Each row is a point on a tangle of strands that fork and nearly touch. The rows are in no order.
In the rows, zero is written as 128.
Points whose rows are less than 123 apart are linked; no others are. Some points are linked to none.
q_831: [113 146 187 136 154 109 112 131 148 129 154 158 134 122 148 124  94 181
 147 127 116 175 110  68 177 136]
q_944: [135 107 107 109  96 149  69 129  71 110 101  62 132 168  74  55 134 124
 163 175 116  80 155 172 141 173]
q_340: [130 155  96 149 137 139 184  85 155 148 104 165 111 157  95 100 126  86
 135 176 155 153 144 107 131 171]
q_555: [130 105 115 104 118 158  68 135  43 137 120  62 153 139  99  97 161 144
 200 140 124 106 138 142 114 183]
q_894: [130 144 159 100 183 135 158 135 135 130 160 111 114 179 169 181 164 110
 160 115 122 201 124 146 149 160]
q_884: [ 91 149 162 128 127 122 102 129 148 120 169 129 158 156 156 143 156 139
 175  79 109 153  93 117 138 218]
q_332: [142 158 101 102 123 146 120 110 164 153 143 105 109 163 156 182 173 106
 136  87 111 115 131 132 117 204]
q_307: [140  97  98 158 120 126 101 163  98  95 100 105 130 126  89  87 109 126
 141 151 145  41 130 143 134 142]
q_626: [ 92  87  89 175  96  95  80 151 117  96 102 118 159 100 106 108 139  85
  53 136 176 105 128 104  77 118]
q_519: [166 117 142 112 132 171 119 143 119 144 119  89 126 116 140 136 144 160
 183 104 114 114 133 113 160 171]
q_443: [114 118 108 138 157  88 107 133  86 121  97  92 149 138 122 104 174 135
  65 157 131  98 159 123  85  45]
q_781: [113 107 151 184  81 103 113 139  95 141 155 156 159  99 103 107  86 134
 163 116 108 106  80 120 126 102]
q_152: [108  84 114 105  60 144  83  92 132 109 108 133 154  42  95  95  84 161
 130 109 119  87 107 132 133 133]
q_889: [137 161 124  70 139 139 125  87 156 134 129 126 105 152 156 153 147 156
  74 108  86 112 145 148 131 130]
q_936: [ 94 114 147 128 105 108 106 137  76 130 162 114 164 127 140 159 144 126
 157  86 113 127 118 181  71 108]
q_599: [158 122 129 134 152 121 167 153 164 135 111 158  98  94 139 135  95 130
  94 125 138 134 145 114 139  72]
q_80: [114 157 125 112 114 133 118  81 142 136 132 126 118 184 108  69 123 149
 115 151  89 119 128 139 130 148]
q_50: [135 141 165  79 159 158 136 161 104 117 150  74 127 178 153 140 147  97
 204 137 131 184 117 159 138 197]
q_505: [ 92 101 104 200 123 104 117 136  96 102 125 152 160 156  81  63 104  74
  87 183 159 136 120 102 100  90]
q_868: [154 121 141 138 168 108 143 178 105 155 159  85 109 145 154 202 185 121
 182 100 126 110 155 169 123 141]
q_810: [147 133 117 124 124 139 167 119 146 159 135 125  94 117 142 189 159 109
 154 107 131 133 126 131 117 152]
q_26: [118 130  99 156  99 103 100 116 149 137 124 132 129 118 122 139 110 151
 114  92 106  55 117 121 126 160]
q_912: [116 119 103  89 105 174  51 124 127  98 100  88 167 127 129  88 166 159
  97 123 129 131 157 111 150 206]
q_854: [142 138 109 108 137 190 140  53  92 224 102 106 113 137 104 102 166 150
 198 142 130 167 150 118 134 147]
q_733: [163 157 116  31 130 178 110  94 117 158 125  79  93 150 132 135 141 133
 114 109  62 109 139 168 137 114]
q_52: [139 102 108  95 117 125  93 123 114 108 124 104 122  95 141 148 136 155
  95  98 116  73 144 149 103  92]
q_454: [ 84  88 129 172 111 101 103 161  65 106 146 125 199 130 116 129 145 103
 116 114 133 115 116 171  66  82]
q_729: [144 132 166 139 143 117  99 140 131 110 138 134 132 104 133  82  82 181
 126 136 107 112 114  75 194  93]
q_452: [147 125 126  94 123 143 209 147 128 159 123 121 103  90 131 186 139  80
 152 114 163 173 132 168 102 131]
q_968: [150 100 116 186 120 118 137 148 105 172  85 121 124  71 123 139 160 151
 170 126 171  87 135  75 128 122]
q_272: [102 127 137 135 113  93 143 126 136 145 146 160 131  84 130 175 112 120
  95  99 138 140 125 138  85  40]
q_552: [115 120 117 201 130  84 192 148 110 144 117 146 117 100  88 103 123  89
 144 186 164 102 138 139 115  79]
q_654: [122 120  88  82  86 148 126  90 110 126 133 109  97 140  82 113 100 121
 123 130  81  37 141 216  94  93]
q_657: [112 113 104 121  59 139 105 111 147 112 123 147 128  92 114 109  86 124
  89 101 117  69 113 151 113 148]
q_3: [109 132  87  91  94 168  80  77 153 124  74 128 159 118 108  59 149 147
  86 139 130 129 148 103 136 172]
q_440: [119 187 113 141 159  96 125  90 148 136 165 148 100 198 136 152 121 151
 127 135  58  68 137 157 148 125]
q_249: [ 92 146 170 148 116 108 175 128 137 158 185 183 141 110 133 166 116 126
 211 109 135 187  87 149 118 120]
q_895: [108 136 113 183 130  94  87 116 133 111 126 145 138 144 104  98 122 148
  99 154 124  72 128  92 140 128]
q_929: [137 102  93 126  96 153 127 152 103 106 108  78 117 157  75  92 125  87
 158 157 132  67 148 178 124 170]
q_291: [120 122 152 135 116 122 103 164 144  91 130 135 146 138 158 130 123 121
  92 104 136 159 112 125 124 145]
q_809: [ 90 158 130 193 116  92 182 125 164 141 167 201 120 128 119 149  99  64
 137 141 151 163  91 123 118 117]
q_286: [145 138 139  92 106 152 122  89 102 143 147 118 103 155  87  92  82 133
 168 141  59  63 130 189 140  99]
q_267: [136 123 103 124 109 114 198 112 169 129 135 174 100 117 115 171 110  64
  97 130 138 116 135 184  73  75]
q_674: [132 112 148 142 146 111  92 203 130  65 133 122 166 160 150 135 145  94
  98 125 175 172 112  98 120 173]
q_167: [126 135  98  94 116 167 119  62 147 126  71 132 134 116 108  84 141 152
  46 149 119 127 161 107 131 107]
q_788: [146 165 154 148 171 111  96 147 122 155 149 105 112 176 159 155 145 178
 171 111  85 100 124 112 182 159]
q_244: [ 93 132 132 169  79  95 160  99 153 150 180 206 106 100 107 123  65 110
 134 131 121 124  92 110 113 117]
q_761: [ 85 133  95 120  98 114  81 125 153  81 132 140 157 157 124 103 113  94
  31 142 118 109 116 133  94 142]
q_943: [116 132 104 135 117 107 116 122 107 109 166 134 100 175 100 135  92  97
 130 131  73  26 110 210 104  95]
q_437: [133 155 152 137 196 111 115 125 120 133 119 134 138 161 150 130 162 170
  98 137 132 185 148  63 161  97]
q_797: [135 165 114 177 172  87 162 134 173 139 141 162  89 180 133 160 148  95
 100 160 140 117 128 119 124 117]
q_461: [155 130 108 190 156 117 148 174 134 118 108 120 120 147 135 139 176  87
 105 162 205 158 145  82 143 162]
q_987: [136 152 120 136 102 161 145 127 167 101 155 148 100 155 123 122  82 102
 163 129 101 112  99 155 149 195]
q_345: [141 122 126 149 162 133  91 139 125  89 114 117 124 134 122  71 102 160
 101 154 129 103 136  82 185 144]
q_937: [105  74 100 130  89 124  99 161  82  92 105 104 175  82 118 121 142 113
  79 111 157 111 120 147  70  99]
q_163: [ 92 132 136 138 114  94 128 109 145 180 143 157 133  75 152 164 158 165
 128  86 126 121 117 114  85 100]
q_270: [ 99  78 159 151  79 113 102 153  93 121 161 145 171  74 116 117  80 133
 128  99 145 147  84 117  99  68]
q_280: [ 89 106 152 118  79 101  89 131 109 103 164 155 175  88 141 144 114 137
 135  67 111 137  92 154  79  84]
q_164: [ 94 116 127 100 108 134 108 117 154  96 126 150 167 108 135 120 137 122
  70 101 154 185 123 107  83 132]
q_14: [159 103  77 122  96 143 156 105 137 154  90 122 118  83 118 141 149 114
  99 131 153 103 149 128  92 116]
q_529: [143 172 152  95 179 122 119 128 160 136 143 138  95 160 159 142 128 178
  96 121  59 119 138 132 167  74]
q_363: [183 132 134 127 183 164 161 174 156 103 126 117  86 134 168 149 122 140
 139 117 117 157 123 100 214 169]
q_337: [130 162 137  83 110 160 136  62 168 131 143 157 129 148 113  87  81 141
 140 134  76 143 115 153 141 143]
q_882: [135 101 146 174 148  86  98 194 118 138 144 140 130  83 167 162 133 148
 108 108 165 136 129  61 142 101]
q_426: [128 100 116 116 102 152 123 124  82 129 116  81 156 119  98  75 135 123
 207 140 139 142 134 144 129 150]
q_904: [112 145 116 197 126  97 140 122 109 125 134 130 134 153 101  96 125 100
 124 178 137 115 137 118 110 104]
q_387: [119 126 145 125 108 137 183 133 139 103 157 153 123 136 121 167 103  65
 125 124 136 170 110 186  85  81]
q_693: [171 140 157  84 176 194 171 158 175 107  96 128 108 122 159 119 108 145
 117 122 118 196 139  80 190 147]
q_667: [151 102 127  75  89 170 193 123 136 153 108 129 116  50 117 142 109  97
 175 109 154 163 131 152  94 124]
q_343: [156 112 127 179 149 117 180 158  94 161 109 124 119  76 109 137 137 121
 166 153 185 125 148 117 130  80]
q_916: [156 125 122 120 115 145  85 164 150  63 106 102 112 118 122  80  88 127
  99 133 109  84 126 120 183 168]
q_663: [121 143 132 126 117 121 156 124 143 119 169 158 119 148 130 161  85  79
 145 119  99 125 101 184 110 141]
q_42: [146 135  80  94 108 149 171  88 174 140 100 142  91 109 111 139 131  99
  64 142 130 122 149 165  94 108]
q_119: [155 128 123 150 179 120 112 194 141  85 122  98 133 162 164 162 178 111
 115 138 170 147 144  91 139 169]
q_538: [124 157 113 133 118 129 145  87 107 136 148 131 105 186  71  69  98 118
 164 169  83  93 131 171 147 127]
q_282: [166 150 142  90 120 178 116 136 166  95 142 120 101 146 138  97  90 116
 115 131  92 102 109 139 178 208]
q_171: [148 118 122 128 131 156 191 106 128 139  89 142 111 106  88  84 108  93
 153 192 184 174 142 105 140 129]
q_58: [153 115 120 163 163 105 120 158 148 138 102 148 115 104 158 155 137 149
  66 129 150 112 147  60 161  97]
q_404: [109 124 169 171 151  79  99 162 158 135 166 157 129 114 181 184 144 151
 129  75 144 149 106  74 154 132]
q_579: [130 121 140  73 124 175 183  92 133 131  94 139 146  95 119  99 116 112
 137 160 182 223 137 118 124 131]
q_125: [161 162 150 111 180 112 173 128 144 142 143 150  90 135 150 172 128 147
 110 129 115 127 152 144 134  56]
q_428: [143 108 118 103 147 141  75 159 109 102  91  80 137 111 167 151 173 170
  68 100 131 111 163 120 122 105]
q_149: [121 132 166 128 179 111 157 163 116 162 174 118 122 146 168 217 181 120
 200  97 143 175 122 158 131 153]
q_453: [118 117 102 166 115 121 115 113  89 168 111 105 136 117 111 143 185 158
 165 119 165  79 148 107 113 150]
q_976: [169 128 146 152 164 123 142 208 141 104 131 116  98 159 164 169 131 116
 146 131 149 126 127 122 162 185]
q_533: [128 158 148  98 138 137 183  87 159 118 132 166 122 150 127 112  80 113
 144 149 127 188 118 137 149 127]
q_532: [ 69 137 119 157 118 112 107 116 126  88 135 164 169 182 103  66 117  79
  56 176 138 157 112 119 103 133]
q_293: [159 121 152  53 144 186 175 137 149 111  87 126 130 108 158 121 104 139
 106 139 150 201 154 105 144 114]
q_398: [147 152 112 184 194  85 142 152 157 133 118 151 103 169 156 140 154 137
  74 150 117  96 154  79 170 116]
q_32: [132 166 134 173 167  83  96 132 109 130 177 119 113 200 142 152 139 149
 162 133  73  55 112 142 136 138]
q_224: [135 130 136 143 174  97 122 126  93 122 100 109 147 134 129 125 162 157
  84 167 151 160 150  95 129  45]
q_866: [148  90 100  75  86 178 143 107 151 140  76 126 125  55 128 132 127 130
 126 101 143 142 139 113 115 156]
q_793: [138 168 177 113 192 117 104 147 140 107 142 121 131 180 184 146 151 161
 107 127 100 169 125 108 153 108]
q_548: [ 95 159 159 145 164 109  90 103 121 154 156 123 133 183 156 133 162 175
 161 108 104 155 108  99 176 178]
q_951: [ 96 143 122  85 113 141 127  76 149 121  93 156 159 121 120 103 132 163
  69 123 131 181 139 119 103 102]
q_608: [126 113 114 118 105 119 129  94 110 149 102 125 143  88 103 114 132 149
 121 132 133  99 131 139 101  88]
q_873: [104 122 136 172 105  79 106 141 162 173 174 177 132  92 168 202 131 146
 152  67 132 109 105 106 113 141]
q_182: [102 105 128 180  71 114 138 120 128 137 140 170 133  89  84 116  88  88
 153 131 143 105 104 144 100  98]
q_229: [134  80 134  71  88 175  83 122 115  73 100 106 150  72 111  90  63 146
 119 124 128 121 114 157 133 120]
q_104: [154 101 124  43  93 187 115 118 113 119 118  80 115  85 114  96  78 138
 169 128 109 119 128 165 138 131]
q_389: [127 135 131  94 126 146 113 129 154 111 126 112 149 170 152 146 173 123
 146 112 130 151 122 126 137 237]
q_382: [117 108  96 118 149 113  92 116  78 103  90  73 124 146 110  92 151 155
  62 159  99  52 157 136 118  97]
q_87: [101 148 188 142 156  95 172 121 167 151 168 190 127 117 159 157  94 146
 170 107 119 194 100  98 157 122]
q_526: [123 114 108 113 112 157 140  83  95 169  72  97 152 111  90  70 157 140
 181 156 158 168 143 112 119 136]
q_903: [113 151 177 119 152 121 128 109 124 112 160 149 150 162 135  98 100 130
 145 134 110 196 106 117 149 134]
q_444: [145 136 153 108 143 159 139  96 107 188 121 100 119 116 137 139 155 172
 200 126 120 168 141 109 145 148]
q_907: [110 141 155 149 122 108 166 159 122 163 185 147 113 120 160 202 142 116
 210  86 130 151 105 176 117 114]
q_537: [174 125  94 155 157 128 150 157  99 126  89  78 110 153 111 115 165 116
 124 162 159 102 159 127 141 116]
q_455: [104 151 133 168 149  73 160 128 152 138 160 164 124 146 146 167 147  92
 122 128 156 162 114 121 100 118]
q_339: [171 140 118  57 126 173  95 125 116 139 120  71 121 163 129 115 142 135
 156 127  95 113 141 152 153 182]
q_989: [101  92 134 112  75 124 120 134 144 109 144 171 141  86 135 139  75  95
  73  75 164 181 101 115  78 121]
q_703: [149 113 165 132 141 127 207 144  99 161 116 133 116  75 115 156 103 127
 186 154 154 159 134 137 131  44]
q_477: [131 125 109 145 156 127  67 133  99 124  90  80 144 126 149 110 174 191
  74 135 114  74 157  90 147 109]

A fork is a point with three links, a tip a point with one. Leave the first point through the second and follow the links. Name the first fork or tip that comes.
q_733 / q_339 => q_307
q_667 / q_452 => q_440
q_440 / q_32 => q_14
q_398 / q_797 => q_626
q_307 / q_929 => q_529
q_454 / q_936 => q_58

A fork is a point with three links. Follow the links from the first point to the second and name the forks in between, in order.
q_382 / q_555 => q_529
q_831 / q_426 => q_345, q_14, q_529
q_788 / q_916 => q_14
q_505 / q_224 => q_904, q_895, q_345, q_14
q_42 / q_873 => q_14, q_529, q_58
q_533 / q_884 => q_831, q_345, q_14
q_657 / q_80 => q_895, q_345, q_831
